Points on a hilly landscape, in no order, each with its height.
From any point a ball rolls to the lowest of the 2 points nearest to it. It stops when none of these is lower. Distance is the straight distance between rows; heights are no part of it.
maro h=4.04: [128 183 169 120  96  73 163 148 128 134 107  77 116 132 159 118 144 110
 160  93 119 124 170 107  82 150 151 166 104 152 185 147 166 139 153 103
 116 163 106 132 108]
Gen h=3.98: [ 93  98  73 143 172 154 124 112 144 136 138 178 126 127  68 114 115 159
 163 162  81  80 100 154 194 131  98 101 175  86 105 111  86  86 110 109
 145  86 127  91 161]
Vifas h=4.92: [139 180 155 138  85  51 129 114 148 146 138 114  75 163 111 150 172 159
 158  99 139 119 127 155  99 155 141 141  92 140  87 207 185 135 132 114
  73 124 125  89 115]
mezi h=2.81: [131 109  80 135 111 153 123 133 167  84 132 132 157 104 124  57  93 118
 137 192  93 121 101 138 159 131 119  89 110  75 148  80 139  91 120  89
 154  78 115 149  93]
sazi h=1.62: [148  76  86 138 177 166 108 121 154 141 101 140 127 115  82 159  90 119
 109 132 117 123 124  90 121  95  91 154 118 113  77 165 105 146 156 125
 115 187 113  90 186]
kurud h=4.83: [107 168 173 151 110  87 106 189 126 141 188 110 162 147 130 148 175  60
  95 168 154 207 107 115 165 134 132 115 121 135 102 110 117 119  57 158
 146  81  59 128 158]
duk h=4.76: [144 145 140 120 101 110 135  92  99 116 159  93 105 128 144 133 162 115
  97 147  90 124 137 140 140 179 147 142 104 175 165 140 189 136 110 120
  62 123  90  98 117]
voku h=0.57: [141  85 131 135 171 147 134 120 107 184 112 175 134 148 139 149 102 133
  99 109 163  76 151 105  50 129  99 126 131 183 105 114  90 185 171 140
 144 221 209 154 136]
sitav h=4.15: [ 91 171 181 120  95 112 162 169 140 106 103 110 146 107 128 119 163 106
 133 123 165 172 171 101 134 140 147 138 133 111 175 103 132 135 151 174
 103  88 102 129 116]
kup h=4.36: [117 188 172 146  86  27 153 166 162 139 112  83  86 159 162 135 193 104
 151 119 115 123 175 105  87 157 133 157 122 155 126 163 194 164 146 122
  95 144 136 116 122]
nura h=5.86: [135 127  55 157 151 177 132  69  87 124 133 155 175  80 217  78  99 145
 128 146  99 124 139 134 127 127 143 105 107 144 174  59 131 112 134  63
 144 162 143 155  84]
fofut h=5.39: [153 132  97 135 137  97 155 148 181 120  75 158  69 149  63  98 169 137
 152 134 103  77 163 147 129 136 125 127 159  82  87 141 143 178 178 131
 107 100 181  80 141]
lozug h=6.24: [127 117 195  84 100 142 162 155  68 106 133 122 173 130 152 127 132  91
 116 124 165 158 124 146 112 128 158 134 156 146 144 108  96 130 132 173
 152 113 123 173  76]
pas h=5.52: [123 132 113 151 110 170 173 106  82 130 148 110 146  90 191 130 159 106
  89 114 155 203 168  90  89 148 102 134 113 186 213  61 144 142 109  94
 151 160 105 108  97]
tafa h=2.58: [ 68 215 151 124 163 109 136 117  97 126 158 130 198 112 173 136 139 116
 163 139 121 164 119 141 132 112 140 119 130 164 156 132 139  82 106 154
 134 100 123 183 118]
vut h=1.94: [126 158 108 143 117 153  98 142 167 116 179 136 139 136 118 112 136 101
 123 157 114 152  87 154 153 117 117  33 126 127 135 108 112  85  94 136
 140  55 110 143 140]
ditep h=6.47: [106 129 185 136  97  99 145 191 102 148 109 150 117 156 124 147 161 103
 125 109 168 126 156 113 117 114 123  89 187 124 116  96  71 158 135 173
 149  86 172 173  92]
lemak h=2.23: [ 84 163 129 124 149 157 154 134 105 111 152 134 195  96 136 112 113 118
 152 152 125 180 119 126 130 111 127  76 137 123 165  80 110  92 110 132
 155  80 100 158 123]
gar h=5.19: [137 182 142 125 104  62 111 100 119 130 122 111 115 156 182 149 128 162
 160 101 120 101 119 159 121 144 160 132  94 146 116 179 164 118 120 127
 107 151 131 146 117]
gela h=6.39: [143  90 133 123 145 151 167 141 146 159  71 130 128 133 120 120 130 118
 106  91 150 112 188  74  77 138 106 166 138 133 165  76 101 180 185 107
 153 207 163 124 128]
Kera h=5.35: [121 142 114 191 112 150 147 148 136 153 151 113 136 112 172 145 160  96
  87 132 160 213 169  59  94 140  92 106  96 166 189  41 126 156 111  90
 128 162 105 108 148]
nesi h=6.74: [123  98 114 118 165 170 109  98  55 133 133 140 133 105 152 166  75 144
 136  96  97 102  98 145 111 105 111 157 138 145 115 147 104 136 129 104
 158 196 135 150 147]
Vuli h=6.35: [123  72 139 124 107 181 154 186 108 136 146 133 112 130  85 140 108 101
 113 102 169 147 142  90 155 121 121 127 178 116 152  51  57 170 139 129
 175 115 120 117 159]
balu h=5.13: [128 131 102 131 161 131 114 120 149 133 131 159 123 135 114 126 109 120
 146 122  93  98 110 139 128 124 119  90 129 154 128 144 122 140 140 109
 123 139 147 126 161]
Muni h=2.62: [119 167 101 103 159 108  93  84 137  98 161  93 169  97 139  82 100 132
 145 160  63 123  96 157 180 112 143 149 110 115 159 134 151  49  96 112
 118  93  77 150 126]
voken h=4.90: [148 156  89 143 156  63 144 120 186 119  43 175  77 154  80  96 163 156
 180 120 117  59 137 147 134 101 143 139 153  78  12 188 145 133 157 147
 119 103 197  96 142]
Vuse h=5.00: [ 96 174 145 145  82  96 122 160 170 134 184  77 155 129 146 149 159  67
  98 143 166 215 116  87 140 147 117 108  78 166 134 132 153 130  79 150
 122  89  40 110 148]
dov h=3.19: [116 103 112 121 138  96 144 131 137 161  57 179 132 142  85 110 110 128
 173  74 129  47 145 108 102  96 146 118 155 110  80 192  84 157 177 147
 155 110 222 158 124]
Puzes h=2.28: [173 142 169  88  88 116 131 133 144 136 177  88 117 151 164 106 159  94
 111 118 127 113 130 135  76 161 153 110 105 189 154 149 175 183 148 151
  99 117 180 169 109]
tisa h=2.38: [118 117 138 151  90 150  92 140 106 130 162 161 128 149 112 139 148 125
 107 170 137 144  83 166 170 116 133  57 175 108  92  88  79 101  85 167
 151  62 134 138 127]
pemu h=6.87: [ 97 126 111 115 166 149 132  99  64 103 148 125 150  87 144 131 102 124
 140 131  86 136 119 126 147 110 116 176 151 157 168 110 122 114 120  91
 148 168  99 121 127]
gonu h=7.09: [164 130  98 114 115 170 133  92 180 125 136 126  99 118 116 125 108 140
 125  84 135 129 139 137  74 137 135  73  88 145 190 142 140 144 179 154
  92 101 151 132 143]
Solut h=3.94: [147  96 112 135 136 156 124 101 129 122  92 167  84 141  64 167 142 196
 137 127 142 112 128 164 158 136 131 119 129 106 104 136 127  89 113 144
  83 124 116  61 151]
fezu h=3.70: [141 137 150 141 121 138 122 149 150 148 125 149 137 160 177 125 140 122
 107 123 137 103 141 127  69 136 122  56 123 151 154 113 129 160 157 163
 122 122 218 174 109]
seti h=5.59: [168 144  89 119 143  86  89 109 145 100  78 110 124 141 173  88 122 157
 155 141  82  76 141 170 142 113 159 170 106  85 109 140 182 126 143 100
 112 160 143 116 116]
Rivip h=4.01: [163 130 135 129 130  88 111 118 162 159 110 118 106 170 129 159 116 141
 128  78 149 111 133 132  63 131 136 152  67 166  92 179 150 158 155 108
 118 213 151 119 136]
lol h=4.10: [189 118 154 128  86 111  64 124 153 144 153  84 129 161 219 128 119 146
  87 128 154 129 107 142  85 143 124 140  77 120 118 160 173 149 120 141
 121 176 159 171  92]
Giz h=6.52: [155 105 132 150 109 161  94 113 101 128 144 128 114 128 134 177 122 155
 103 128 131 163 103 140 122 128 106 143 101 127 114 140 122 125 108 116
 109 163  96 112 137]
Bir h=5.17: [171 117  88 132 123 136 142 133 198 102  80 115  93 122  86 100 117 157
 139 123 128 133 146 114 151 119 140 149  98  70 133 118 151 101 138  98
 120 120  97  81 134]
levu h=3.52: [126 105  98 125 187 150 122  96 116 139 145 145  89 131  75 133 114 148
 158 151  80  68  89 161 196 139  99 138 151 152  97 156  93  60  93 114
 132 120 109  93 177]
vuvab h=6.19: [125 104 171 120 100 108 110 165 106 103  95 135 120 141 148 137 140 135
 105 143 126 122 126 142 139 109 137 176 174 105  87 141 122 142 111 152
 108 144 144 146  99]
midom h=1.05: [155  79 125 137 174 153 124 131 121 173 103 163 130 123  92 181 105 124
 115 110 133 100 133 114  84  99 115 127 138 159  75 144  93 172 154 143
 131 197 166 120 167]
nol h=4.35: [120  68 132 134 131 154 129 133 119 143  95 177  91 131  42 170 146 170
 134 117 170 122 134 127 176 128 120 132 187  80  74 125  74 117 122 165
 115 101 134  90 168]
Diz h=5.21: [130 161 153 158  82  84 102 128 166 134 154 118  97 167 126 173 171 150
 120 112 154 149 113 133 126 158 104 104  74 149 104 163 170 141  96 116
  88 121  82  88 129]
bal h=3.42: [132 139 149 156 117 123 129 166 146 193 172 156 127 169 145 166 162 113
 102  93 167 132 153 110  67 126 103  56 138 177 174 105  92 179 138 154
 144 119 185 151 133]
maza h=6.51: [129 154 140 125 129 103  95  97  81 116 135 104 152 128 179 147 104 165
 148 133 110 124 107 151 151  99 156 183 105 119 137 140 159  82  92  84
 127 163  81 140 115]
sene h=6.34: [118 137 183  96  94 111 118 127  59 104 136 106 193 122 194 128 133  94
 102 154 129 145 114 163 113 123 172 149 127 152 130 148 152 122 100 167
 142 129  88 175  90]
Silep h=1.93: [164 141 161 120 114 131 147 144 160 157 157  87 122 153 180 110 147  97
  86 101 155 139 144  89  68 178 110 112  94 189 180 113 151 179 153 132
 128 161 164 154 111]
bofu h=1.78: [146  67 132 127 103 211  80 127 121 103 157 129 142 103 141 144 107 130
  83 127 161 172 101 131  92 136 111 107 120 111 124 119 101 142 142 187
  86 125 154 140 127]
kol h=3.75: [115 162 133 117 100 107 143 128 151  89 108 131 153 146 132  76 154 118
 144 180 129 131 132 163 145 133 169  82 132  95 128 112 156 102 122 144
 133  56 128 153  87]
kof h=1.03: [148 100 142 145 137 177 113 136 106 169 137 141 136 127 189 156 130 146
  84 110 170 144 118 106  43 137  85 135 119 148 133 117  98 159 159 150
 145 207 193 165 117]
namar h=4.85: [111 120  72 160 173 156 141 129 156 137 120 166 155 116  92 111  93 142
 152 134  99 121 132 111 128 112 102  80 124 101 150 111  93 118 146  92
 147 112 132 133 146]
giv h=3.31: [133 137 163  95 125  80 153 151 148 115 120  76  93 135 100 135 131 113
 147  97 131 115 144 102 156 119 150 204 136 129 125 168 153 146 136 118
 101 133  91  94 135]
revo h=3.93: [156 131 148 130  96 124 101 158 148 122 113 123 137 161 212  97 142 124
 113 146 142 118 128 143  91 143 140 110  90 102 129 112 157 147 141 146
 142 147 177 167  75]
Zet h=5.98: [107 224  91 143 183  80 149  72 148 155 142 122 131 107 123 138 111 169
 190 109 105 131 131 136 139 130 128 116  84 164 154 149 162  49 115  67
 105 123  94 116 165]
tivar h=2.63: [130 103  84 101 157 126 136  88 129 141  69 179 120 134  88 102  90 153
 182 107 104  27 133 147 124 123 170 117 140 107  82 181 129 144 183 131
 136 122 191 142 138]
gid h=6.10: [105  95 169  94 108 160 161 159  80  97 140 109 147 116 111 107 122  68
  90 154 152 161 129 126 160 135 152 169 170 137 143  82 101 149 129 157
 143 109  85 128 111]
tane h=5.80: [ 98 185 149  98 124 126 172  82  86 109 166  84 172  87 152 131 157 115
 128 137 131 187 151 115 140 145 150 157 118 172 196 121 181 101 101 150
  99 111  55 115 101]
bori h=5.56: [143  78  84 131 140 158  83 118 149 115 105 112 166 111 177  84  79 136
 121 162  72  91 111 133 132 128 132 140 122  97 133 120 152 133 162  93
 152 169 155 165 100]
non h=4.63: [ 82 220 187 122  92  24 127 127 128 139 136 100 102 141 144 158 194 142
 160 118 133 143 146 131 111 150 141 163 119 148 118 181 215 141 122 136
  91 114 112 115 106]
vegu h=3.36: [ 70 115 126 119 130 170  97 108  80 121 135 171 158 102 151 137  85 142
 131 122 116 106  81 161 148 109 134 109 166 129 103 151  89 111 129 174
 140 109 172 172 109]
lole h=5.99: [125 116 170 113  97 122 102 185 108 116 165  84 158 120 148 133 120  57
  96 156 157 193  87 114 127 107 123 168 112 106 105 108 107 130  96 131
 177 133  75 138 128]
mobam h=3.18: [166  42  82 108 140 141 117 141 171 120  73 165  85 148  69 106 120 151
 128 131 124  49 130 119 146 121 116 136 172  74  29 160 115 167 140 138
 156 107 185 114 124]
Tav h=6.62: [140 105  94 104 160 125 112  97  79 121  92 117 129 120 144 146  81 185
 157  98 122  88 121 149 155  96 149 191 124 110 111 152 135  94 124  83
 140 183 102 144 146]
Nafa h=1.40: [150  76 161 154  99 166  77 133 103 158 166 138 126 113 154 174 117 144
  78 113 167 159 104 114  62 114  90 129 125 122  80 141  95 160 125 169
 103 156 191 161 135]
pip h=1.48: [142 117 160 156 128 142 143 134 152 198 132 105 128 147 168 148 153 128
  85  86 180 137 167  85  29 153  75 138 101 182 166  93 127 170 164 141
 127 223 171 146 125]
ture h=7.01: [106 145 100  87 198 129 170  81  78 111 139 120 136  84 103 104  92 162
 170 118  81  96 139 130 178 120 141 180 164 153 185 106 134  77 113  72
 143 153  98 110 116]
buni h=6.18: [135  84  95 129 137 184 163 148 106 142 181 134 135 115  90 111  89 121
 115 121 139 140 127 115 120 117 104  98 154 139 188  44  70 149 130  94
 199 117 117 127 137]
Meli h=1.81: [106 148 120 139 134 139 130 138 112 105 121 119 181  84 178  91 125 122
 130 171 103 177 136 110 139 106 140 135 110  83 158  99 136  85 102  93
 159 136  93 151 115]
kazo h=6.21: [140 105 144 139 151 109 142 167 139 140  50 132 123 144 139 140 133 137
 124 104 133  90 169  80  82 113 105 166 134 103 102 138 109 164 169 122
 130 197 169 134 120]
sevad h=5.36: [140 123  64 122 168 157 106  91 141 126 150 141 148 112 166  83  67 112
 144 123  60  81 123 145 123 133 129 107 114 162 162 120 129 138 159  94
 123 144 152 152 113]
mudiv h=5.53: [153 120  93 116 139  99 113 124 180  83  86  90 134 116 126  76 116 161
 159 150  85 105 132 135 172 105 138 179 115  41 124 139 165 100 132 101
 135 125 102 107 110]
zere h=4.27: [142 102 141 119  91 156 156 125 102  93 124  94 169  99 174  82 149  75
  69 176 134 172 167 105 144 158 158 141 125 150 181  66 166 140 127 140
 113 131 107 140  96]
Kibe h=5.43: [ 93 175 158 157  86  99 101 107  92 142 191 115 148 144 166 189 146 124
  99 119 169 188 107 117 110 160 105  89  85 163 118 172 170 130  85 132
 101 119  55 111 117]
Tolo h=3.65: [ 75 113 146  95 157 150 130 106  93 111 108 146 136 103  94 126 111 160
 158 123 127 101 113 138 170 105 141 139 191 102 106 162  96 101 127 145
 137 106 165 152 119]
sebo h=1.92: [190  78  62 101 164 131 131  82 171 136  73 130 117 128  86  91  81 145
 156 126  91  41 144 142 121 131 160 139  99  97  94 154 170 161 184 120
 127 160 158 105 152]
lofa h=5.60: [126 135  85 142 152 113 165 130 175 114  71 154 114 125  58  97 140 162
 162 141 109  98 160 111 171 120 122 141 140  51 117 126 138 125 151 101
 136 105 136  85 147]
susa h=3.03: [ 88 185 189 115 127  77 117 137 117 119 154 133 150 124 119 142 157 105
 135 158 137 168 105 145 173 109 144 120 156 127  95 147 110  89  70 164
 137  58 126 148 119]
Mok h=2.19: [125  96 104 134 160 133 128 148 164 115 101 130  99 124  90 142 119 115
 116 146 121 133 140  85 174 101 103 204 132 111  84 151 127 148 128 116
  95 172  84  61 192]
tona h=4.30: [176 105 122 144 131 110 141 129 187 161  93 134  88 172  74 166 132 148
 108  99 192 136 146 122  80 130 120 127  75 132  82 147 140 160 147 118
 110 189 140  91 162]
gisa h=3.12: [141 114  95  95 166 113 118  84 132 129  79 168 101 130  70 144 109 158
 174 116 120  63 117 158 146 105 155 131 140 110  51 198 114  95 125 146
 129 130 165 112 163]
Vutum h=4.44: [165  91 135 132 106 153 134 139 148 118 111 142  70 151  78 136 143 164
 109 106 167 124 144 130 138 156 132 119 141 109 133 123 123 154 149 163
  75 108 140  83 145]
liva h=2.59: [188  46  80  99 166 146 125  99 184 145  85 161 111 151  57 103 100 133
 119 121 133  55 134 128 105 124 137 125 139 110  52 149 139 182 194 161
 110 144 204 120 142]
Pilov h=2.90: [ 91 175 141 146 141 112 157 135 102 120 129 128 172 127 201 131 153 111
 129 134 103 139 147 109 106 138 130 111 127 170 173 126 145 125 127 141
 122 141 135 170 110]
fosib h=2.76: [ 96 147 128 146 135 151 141 116  78 143 171 129 141 116 158 191 134 129
 122  91 145 179 117 138  88 131  92  97 120 180 158 127 105 138 113 132
 134 140  99 123 135]
dap h=2.14: [118  78 112 152 112 229 102 150 140 137 173 129 145  85 129 128  87 114
  83 130 155 197 109  99 102 128  85 111 119  95 141  78  77 152 157 157
 141 124 132 141 161]
nuzi h=5.38: [145 170 103 141 138  87 126 100 123 120  98 147 115 141 167 140 140 150
 139 129  90  93 156 150 115 140 152 137 100 160 131 135 189 147 145  98
  83 177 140 120 132]
pibe h=6.02: [128  94  69 132 156 204 138 106  99 120 158 138 156  94 157  82  80 118
 117 124 116 139 123 126  96 119  98 110 128 140 186  57  89 136 137  82
 194 147 132 152  98]
Miz h=6.67: [127 131 148 146 100 110 145 164 146 138 126 152  77 161  77 129 143 116
 138  96 147  91 137 138 141 112 146  69 175 125 140 117  83 150 133 139
 157  54 171 137 134]
Tak h=2.77: [144  92 126 106 139 137 153 124 128 116 108 109  81 115  86 135 125 118
 123 107 137 116 146  90 168 140 128 195 128 148 149 127 125 143 141 102
 100 168  64  63 168]
bupim h=5.20: [ 99 155 138 165 101 121 133 166 164 131 159  96 145 123 161 143 135  74
 122 118 167 196 135  67 103 128 112 115  69 141 172  97 137 137 117 100
 135 144  77 119 156]
gizag h=3.51: [148 128 136 113 141 101 114  90 111 133  99 149  83 169  91 156 142 191
 149 120 132  77 108 175 173 144 135 141 131 122  65 172 137  84 100 125
  91 127 140  97 132]
tok h=4.69: [196 111  99 136 121 114 135 112 203 134  82 130  58 160  73 125 152 168
 146 104 165 122 134 146 107 131 133 126  81 106  86 149 151 121 149 121
 105 132 120  66 150]
Tik h=5.70: [135 130  86 144 135 178 145  71  77 112 126 145 155  85 202 131 141 134
  96 130 107 154 154 114 118 138 126 120 118 181 185  92 151 124 113  86
 118 166 125 125 104]
Sur h=5.08: [129 163 145 137 123  88 166 102 119 143 137 115  80 130 108 167 162 128
 123 106 108 138 153 123 125 172 114 145 109 194 156 147 171 152 123  65
  75 159  72  73 141]
gad h=3.74: [108 145 154 101 138 121 167 148 137 111 109 115 119 125  99 115 128 136
 147 116 132 133 154 121 157 126 144 163 155 106 166 133 126 119 145 131
 133 117 117 128 138]
Pavug h=6.32: [ 97 156 184 123 112  65 124 178  98 127 104 161 119 154 166 150 187 115
 118 142 129 110 141 141 141 130 118 119 175 148  86 124 133 156 116 166
 115 101 162 171  87]
peto h=2.72: [115 130 177 113 117 107 113 135  86 127 162 138 104 147  95 138 149 128
 133 159 130 117  75 179 190 123 131 104 171 136  85 120  85  90  60 136
 155  89 124 134 110]
taz h=6.17: [121 175  71 160 172 145 129  74 124 135 121 157 128 119 142 143 114 183
 164 136 105 135 116 153 154 134 122 101  93 136 150 109 131  59  94  71
 114 125  98 118 139]
dula h=5.41: [130 152 131 145 159  92 168  82 143 158 115 140  95 140  46 178 152 148
 151 114 129 136 152 136 138 151 126 132 104 163 125 145 143 109 119 106
  87 160  75  44 180]
lof h=6.36: [145 101  77 153 135 181 121  80 103 117 125 146 126 103 143 151  98 178
 125 137 114 153 108 163 138 140 111 120 101 121 143 115 129  75 130 110
  99 146  94 114 136]
Donuf h=5.62: [ 77 186 181 103  99  94 154  81  66 131 194  85 145 123 135 168 166 128
 118 117 161 185 124 115 138 183 128 134 100 170 159 150 183 127  88 147
 108  90  35  97  91]
lumem h=3.29: [122 121 103 141 115 138 146 155 175 102 121 152 134 145 100  79 129 136
 134 168 114  99 133 143 158 137 141  73 152  71 151  82 121 141 136 110
 164  65 147 129 113]
pifu h=4.05: [139 127 143 128  92 144 157 148 138  99 127 116 167 120 157  76 145  83
 109 179 152 155 149 132 131 149 170  91 113 130 174  81 141 122 135 148
 159  84 109 163  96]
gol h=6.66: [142 106 128 149 103 138 100 112 112 103 104 126 116 127 169 145 163 155
  85 165 119 150 143 137 149 146 132 152 112 100 135 115 172 110 102 106
  76 165 100 103 122]
Zivid h=6.04: [120  92 157 123 133 111 115 169  93 132  86 124 118 113 143 159 124 127
 124 106 126 123 139  93 123  87 110 205 168  93  79 150 104 148 142 135
 123 190 131 130 154]
moru h=5.73: [134  84 114 123 142 160  92 173 148 115 109 100 157 117 128  97  87 119
 124 148  96 111 107  92 132  99 109 166 136  63 103 137 106 146 146 108
 180 156 137 141 122]
labiv h=4.47: [ 70  80  84 159 162 163 134 154 137 129 127 173 165  96  53  96 105 147
 140 158  86 132 121 104 185 117  87  99 163  49 147  90  85 109 132  89
 180  75 126 113 142]
viv h=4.46: [ 73 147 177 136  70 138 146 179 109 132 153 111 157 116 151 151 163  86
  99 125 196 213 141  89 133 139 139 137 117 124 144  93 108 141 117 180
 124 102  81 119 145]
sogu h=3.04: [142  70 131 128 112 147 110 155 141 126  87 167 103 155 114 112 118 150
 125 131 148  75 110 138 141 111 132 112 172  73  65 133 106 154 130 136
 163 114 194 160  98]
mogiz h=3.11: [106 140 139 168 117 154 129 170 121 151 172 136 167 126 162 157 134 108
 111 107 162 184 119 108  79 120 103  75 135 147 164  89  89 150 135 159
 158 124 136 155 134]
zigor h=5.74: [107 208 115 139 170  91 150  52 156 161 148 127  94 117  62 150 163 166
 180 120 103 142 128 161 139 167 115 122  90 176 133 161 151  55 115 123
  74 103  96  75 178]
pak h=5.95: [100 149 165  84 126 129 157 123  83  97 166  93 173 102 113 111 139  90
 114 153 144 174 123 124 169 142 145 188 139 168 164 103 122 100 101 148
 131 101  44 110 121]
pav h=4.53: [120 171 123 106 166  48 131 137 143 129  74 145  91 135 107 100 129 145
 189 120 101  51 134 138 160  91 153 179 173 100  57 199 145 128 142 125
 144 111 191 136 131]
nad h=4.00: [ 91 109 164 119 111 128 113 135 126 107 108 155 104 102  71 146 140 151
 134 123 160 137 130 135 185 103 124 149 216  74  76 156  77 110  94 178
 114  73 153 120 132]
Mub h=3.07: [128 136  84 124 189 118 113  93 138 124 148 120 123 120  97  95  97 139
 171 147  46  67 101 144 178 119 127 146 129 137 145 141 130  78 110  90
 121 111 103 105 151]
nar h=6.42: [120 137 145 122 118 123 102  98  52 110 171  96 176 118 210 151 127 112
  94 176 116 165  90 150 136 117 150 166 104 127 127 133 180  89  68 123
 133 137  72 162  99]
pivif h=3.71: [108 149 101 123 157  76 153 125 146 165  90 186  87 142  55 100 120 136
 201 101 134  54 151 127 133  83 155  82 167  88  82 172  84 127 154 131
 164  61 206 141 146]
kode h=2.71: [140  96 138 149 104 155  92 167 120 135 137 156 113 151 143 135 134 136
  90 153 143 120  99 158 122 132 124  81 156 104  94  93  85 151 110 139
 149 118 170 152 115]
bod h=6.53: [129  71 149 128 132 144 159 206 127 160  91 124  96 144  94 136 119 109
  98  93 171 118 166  72 131 134  98 165 162 124 116  79  73 187 170 136
 153 159 155 126 136]
Digod h=2.39: [123 149  84 146 129 144  97 140 173 113 141 119 154 122 126  97  96 116
 142 165  90 150  88 140 149 110 103 101 128  76 104 129 114  67  99  99
 147  89 105 135 131]
viku h=3.72: [149 141 159 111 101  86 125 160 165 145 112  95  99 152 121 126 133 113
 153  89 132 120 145 114  93 119 145 151 110 136 131 176 138 146 143 112
 141 156 135 131 125]
Dut h=2.22: [100 149 108 116 144 125 116 122 139  74 129  92 188  86 125  68  91 136
 142 194  99 158 124 133 189 101 137 166 129  42 156  98 155  44 102 104
 156  98  80 144  97]
biz h=4.13: [ 83 189 147 120 153  60 140 152 158 160 110 165 103 138  66 122 145 111
 193 101 107  92 138 111 131  83 121 112 179 132  82 187  92 124 124 142
 138  72 186 141 163]
bul h=7.50: [167  65 117  96 109 188  87  93 137  97 153 107  99 124  96 130  82 135
 117 114 120 106  84 151 144 136 131 118 137 130 133 164 111 100 124 162
 103 105 118 115 127]
nari h=3.08: [100 135 131 134 116 170  85 113  72 117 175 130 156 101 167 170 107 123
 117 126 123 175  77 161 111 108 108 101 137 142 106 142 102 100 106 158
 139 123 118 167 131]
doma h=7.67: [134  94 129  95 136 165 145  99  88 110 177 140  87 131  96 147 121 134
 129  97 128 111 102 173 145 152 126 115 164 185 146 134 102 131 123 151
 122 112 128 107 116]
tun h=7.30: [158 110  76 102 123 186 130  78 157 113 133 132  97 115  99  99  89 148
 141 105  89  92 107 168 123 143 138  81 122 135 155 149 120 107 171 141
  87  87 148 132 121]
Mefa h=4.65: [ 89 144 147 136 108 148 126 170  80 138 174 130 186 109 138 149 158  58
  95 169 158 223 118 116 135 132 141  99 146 152 125  73 102 135  96 192
 149  76  87 139 146]
zofir h=4.52: [157 155 149 117 100  88 118 140 147 108 166  86 106 146 138 102 136  86
 121 157  81 117 104 151 145 138 149 129 106 152 147 147 174 138 114 102
 103 116 109 118 132]
Diziv h=3.24: [108 173 183 134 107  76 150 183 119 123 121  92 185 152 181 113 167  74
 132 155 135 153 156  95 100 136 141 138 101 139 164 103 140 125 102 135
 163 138 105 165  99]
ronu h=4.29: [182 134 131 121  94 108  64 120 178 130 179  65 121 152 177 116 119 114
 102 123 117 124  92 152 118 144 132 123  67 140 129 174 178 137 108 127
  98 127 114 136 102]
dati h=6.88: [153 129 116 123 123 124 161 135 165 159 137 148  82 152  92 119 115 131
 134  88 160  98 143 129  77 125 137  60 127 140 156 141 115 162 185 138
 142  79 189 135 147]
dav h=5.88: [107  98 161 130 134 133 109 195 123 121 142  97 147 126 138 125 109  78
 110 138 125 146 120  83 122 113 104 153 140 114 124 119  87 155 129 124
 161 150 129 142 133]
fuv h=4.45: [179 103 127 106  92 175 113  94  90 108 153  98 160 103 198 101 112 112
  69 149 148 174 123 124 105 147 146 144  92 149 174  85 167 133 120 127
 137 159 114 163  78]

Call two points neighbours if one is among the 2 nearest of the other. Go from one point of each pair to the other, from neighbour to neighbour, staying as low as possible. Name the highest point that can't be avoided.
voku, Zivid -> bod
fosib, voku -> mogiz
tivar, vut -> mobam

For each start below, name the point where the ball stops.
dav -> Meli
taz -> fosib
bul -> Zivid
buni -> giv
